Each row is a point on a landscape with many peaks, with its height.
From any point a climber steps to the highest of the 2 points nearest to it. It stops when none of these is higher. Distance is the straight distance between rows; heights are no part of it.
q_68 (h 526): [104 136 123 135 135  63 171 137 135 134 136  80 162 151 159 157 146 137
 118 126 108 126 109]
q_60 (h 615): [111 168 201 134 147 100 105 114  91 148 105 133 157 148 162 146  75 120
 154 147 181 163 110]
q_480 (h 355): [141  76 137 127 138  87 136 171 127 158  96  79 117 129 128 130  74 110
  84 137  81 121 106]
q_508 (h 388): [134 115 135 150 146  91 131 141 139 166 121  86 126 118 137  99 126 102
  86 112  84 114 107]
q_393 (h 648): [125 134 111 123 101 169 150 134 185  74 145 173 111 114 112 114 136 143
 141 127  97 145 144]
q_503 (h 628): [ 98 153 117 127 118 131 135 144 157 150 116 150 128 119 119  97 138 124
 107 115 139 125 120]
q_430 (h 72): [139 183 105 132  98 123  64 151 148 139 118 188 124 181  78 109 132 111
  65 136 130 124 119]
q_103 (h 614): [135 139  92 112 105 161 143 123 178  95 146 184  95 155 140 129 117 167
  96 155 102 146 153]
q_165 (h 353): [121  49  81 111 123 164 146 130 127  73 135 123  91  93 186 167 177 160
 150 122 169 120 163]
q_874 (h 577): [140 144 106 133 129 166 118 128 127 111 143 151 137 100  54 116 148 134
 130 141  81 137 135]
q_632 (h 550): [131 160 135 134 137 160  96 123  91 111 124 177 140 117  50  91 153  98
 166 145 119 142 129]
q_48 (h 786): [115 132 181 118 161  68  78 113 109 155 107  95 145 145 128 100 123  60
 129  98 139 150  74]
q_727 (h 719): [148 134 127 157 132 107 114 150 126 142  99 115 117 159  79 132  89 129
  95 153  85 156 109]
q_521 (h 578): [ 98 151 144 132 133  68 142 114 104 109 143  74 192 156 128 145 121 141
 162 120 121 122 132]
q_33 (h 399): [149  73  78 112 129 147 145 118 113  83 151 106 122  83 182 183 132 159
 172 159 187 101 168]
q_372 (h 821): [142  92  84  94 174 141 104 115  82 118 127 126  93 150 129 128  95 153
 128 147 134 159 126]
q_290 (h 770): [133 125 176 160 140  72 112 169 121 132  95 102 138 160  77 110  68  87
  67 140  72 128  97]
q_225 (h 587): [144 157  54 142  79 154 102 135 173 139 138 154 103 150 101 114 151 124
  76 118  69 116 125]
q_968 (h 613): [135 127  74 114 127 192 129 116 157  93 132 148 105  91  98 155 153 136
 136 129  63 138 155]
q_3 (h 645): [110 126 151 118 128 156 138 143  97 121 107 174 132  78 108 119 125 141
 149 142 148 147 109]
q_468 (h 642): [119 119 117 125 111 145 152 146 159 163 115 139 108 119 153 171 107 163
  78 144 128 131 129]
q_990 (h 43): [135  98 137 164 132 197 109 130 105  77 162 115 119  80 141 158 161 156
 191 136 210 126 175]
q_53 (h 200): [133 138 174 122 148  96 139 125  85 109 126 132 168 138 101 136  65 152
 163 169 142 158 132]
q_229 (h 581): [141 105  89 119 155 159 119 146 136 172 123 129  61 121 153 144  84 150
  78 149 150 137 139]
q_964 (h 777): [133  78 147 132 137  96 150 146 164 120 130 112  97 115 158 104  74 123
  92 112 149 129 128]
q_736 (h 644): [113 135 180 134 126 103 104 142 139 158  99 148 119 122 148 123  96 112
 100 126 179 148 110]
q_444 (h 776): [ 84 135 170 121 128  66 135 134 139 155  98 107 154 169 173 121 140 108
  95 103 140 103 111]
q_698 (h 281): [145 106  80 114 120 162 145 110 182 112 164 148  94 123 168 139 172 137
  92 101  94 119 142]
q_343 (h 473): [145  78 123 112 135  75 161 144 128 116 131  67 154 135 190 153 114 123
  99 110  98 124 115]
q_206 (h 643): [121 110 102 130 119 140 163 128 138 119 148 118 146 108 134 127 193 136
 162 108 113 113 145]
q_243 (h 227): [154 100 127 125 147 130 142 124  93 109 132 114 148  98  99 163  68 166
 180 168 126 150 146]
q_613 (h 756): [141 163 175 188 138 128 105 107  92 170 133 121 154  91  90  93 131  69
 145 109 149 131 119]
q_282 (h 119): [112 157 141 100 123 126 111 124 133 112 118 192 115 178 138 104 134 139
 125 137 169 145 117]
q_288 (h 427): [158  63 125 133 159 107 153 117 126 132 149  68 128 107 148 115 135 113
 121  95  91 119 107]
q_818 (h 585): [118 113 121 116 128 125 159 126 130 153 123  87 153  88 156 113 190  92
 150  74 123  93 119]
q_399 (h 444): [148  63 112 145 147 105 154 125 119 111 171  86 131  78 172 176 107 148
 173 137 177 105 163]
q_338 (h 712): [131 135 171 145 145  76  93 163 101 124  97  88 120 172  88 147  13 112
  80 145 108 132 112]
q_864 (h 630): [132 184  88 129 100 111 102 128 151 169 120 128 138 181 106 108 149 109
  86 120  78 100 117]
q_865 (h 676): [133 167 102 140 150 100 112 124 118 156 121 105 141 179  98 136 118 124
  91 129  92 135 129]
q_693 (h 573): [133 142 212 149 138 102 131 140 128 157 105 124 153  98 159 152  79 108
 146 142 189 135 124]
q_160 (h 177): [143 133  65 119  97 186  98 105 139 136 127 126 121 122  78  69 173  98
 135  90  76  92 111]
q_152 (h 286): [141  89 104  92 139 145 159 158 132 139 120 121 100  75 128 181 115 165
 102 156  61 140 118]
q_628 (h 711): [137  71 120 117 123 112 158 167 166 141 117 128  95  86 182 163  83 141
 102 140 144 119 138]
q_217 (h 761): [132  78  97 107 161 163 135 121 114  88 121 138  95  96 133 137 132 135
 146 139 125 151 121]
q_600 (h 755): [110  99 142 116 127 132 136 119  99  57 133 153 146 148 151 108 153 128
 179 124 168 130 138]
q_963 (h 157): [116 134 112 116  97 172 123 120 116 133  96 132 150 104  82  68 192  84
 151  99  97 104 108]
q_145 (h 312): [138  95  88 107 133 166 138 116 154  88 153 164  73 121 170 152 162 156
 119 132 147 132 170]
q_505 (h 579): [153 137  80 136 119 153 112 113 174 116 147 174  92 142 100 113 110 115
  79 128 101 133 150]
q_593 (h 828): [141 166 186 155 120  63  78 146 133 123  96 126 139 185  83 102  81  67
  74 124 114 141  91]
q_483 (h 249): [154 119  73 137 126 193 148  89 149 135 181 135 100 123 168 185 191 157
 130 102  82 122 152]
q_876 (h 687): [120 165 195 165 143 122  95 101  90 181 123 156 154 119 123 131 123  98
 160 133 186 148 113]
q_199 (h 713): [126  95 190 127 126 107 124 154 148 125 108 151 101 106 143  73  71  90
  98 109 163 154 108]
q_413 (h 74): [123 123 153 168 141 177 126 114 117 129 160 109 124  87 133 116 192 151
 193 109 189 110 186]
q_171 (h 705): [133  99 121 102 136 172 138 149 111 102 111 157  97  75 125 156 109 156
 160 179 169 155 130]
q_914 (h 198): [148 152  71 135 111 149 126 103 120 159 147 101 123 137 104  99 190  97
 120  80  45  98 125]
q_951 (h 523): [104  97 140 124 121 118 150 141 179 153 144 129 126  98 176 120 167 106
 116  90 125 100 131]
q_639 (h 221): [147 142  61 150 100 175 147  89 145 127 163 114 125 135 140 128 190 137
 143  82  59 101 160]
q_617 (h 591): [145 116 102 120 154  94 111 126  94 128 120  83 119 176 137 185  34 165
 119 171 114 141 115]
q_299 (h 632): [ 97 181 144 137 121  81 146 123 111 153 112  96 179 148 108 114 146 105
 147 114 114 111 116]
q_647 (h 692): [ 86 146 144 122 139  97 136 112 141 144 132 124 158 146 144 115 155 123
 146 104 160 114 114]
q_994 (h 255): [151  70 102 102 147 141 154 140  91 120 122  95 121  90 139 172  90 173
 141 179 101 135 134]
q_233 (h 494): [144  94 117 124 159 103 144 113 112 122 146 103 141 132 172 178  92 169
 146 164 164 133 142]
q_878 (h 881): [ 86 145 176 105 142  61 101 119 131 164 106  95 141 192 142  92 144  70
 114  70 124  98  77]
q_348 (h 146): [107 173 179 110 105 107 140 122 135 105 126 177 158 171 135 107 123 153
 158 151 185 134 141]
q_803 (h 95): [133 153 104 131 122 139  74 117 145 133 136 185 114 175 108 108 127 131
  95 160 175 143 130]
q_167 (h 818): [127  97 159 127 156 113  95 128  87 159 119 117 120 111 121  97 113  75
 125 111 140 149  90]
q_373 (h 893): [113 163 115 127  93 116 147 104 155 128 177 152 135 168 149 127 165 175
 145 146 152 108 157]
q_904 (h 172): [153 185 181 129 118 104 147 124 139 104 139 152 178 168 113 137  91 167
 164 176 166 157 135]
q_697 (h 891): [138 154 144 158 118  90  95 140 129 151 120 124 138 150  87  81 111  66
  97  98 117 130 107]
q_428 (h 575): [108 143 155 135 113 131 110 159 169 184  92 169 105 107 121 111 130 115
  71 120 166 125 108]
q_528 (h 691): [112 138 103  93  75 172 174 125 167  82 128 178 130 120 141 122 192 159
 138 113  81 109 140]
q_291 (h 133): [116 165 123 137 115 199 115 122 119 138 123 141 138  89  76  98 197 111
 173 102 134 111 150]
q_125 (h 750): [112 193 101 111  81 185 159  98 155  93 158 161 134 149 113 133 203 181
 145 127 102 106 156]
q_695 (h 320): [127  98 113  93 122 111 164 180 116 144  94  86 119 118 135 174 100 147
  85 146  83 130  93]
q_235 (h 104): [120 134 150 173 130 182 142 114 125 137 146 112 127  42 108 102 193 118
 167  90 156 117 157]
q_701 (h 823): [125 192 187 174 124  83  79 119 115 171 114 123 165 136 106 101 114  56
 131 109 142 122 102]
q_633 (h 646): [133 116 162 114 166  94  98 144  72 150 111  65 119 167 120 171   4 135
 113 164 136 133 107]
q_509 (h 816): [139 179 102 130  98 160 167  96 158  96 188 136 126 158 160 163 188 202
 164 152 117 113 176]
q_63 (h 819): [113 136 136 133  98 149 138 101 144  79 164 157 140 145 146 105 160 147
 181 127 172 102 174]
q_475 (h 541): [135 114  85 102 148 102 128 117 114 125 125  90 121 169 179 174 102 163
 112 140 134 148 126]
q_553 (h 589): [128 155 171 140 125 190 110 118  68 112 113 174 143  92  80 114 150 121
 187 147 160 147 125]
q_644 (h 892): [128  92 141 115 159 122 111 132  83 145 106 132 103 127 109 115  68 122
 118 146 141 160 102]
q_991 (h 695): [102 130 124 102 106 125 151 124 114  83 111 135 156 121 134  99 186 117
 179  96 126 101 128]

Call two points neighbours if one is among the 2 nearest of the other. Go from one point of each pair to the other, from neighbour to neighbour, staying as high as possible. Name the lowest point that can't be avoided.
q_964, q_644 | q_428
q_697, q_964 | q_693
q_697, q_373 | q_505
q_644, q_878 | q_48

Where does a climber stop that starts at each point below?
q_483 | q_697
q_632 | q_644
q_904 | q_878
q_430 | q_697
q_413 | q_697
q_288 | q_878
q_990 | q_697
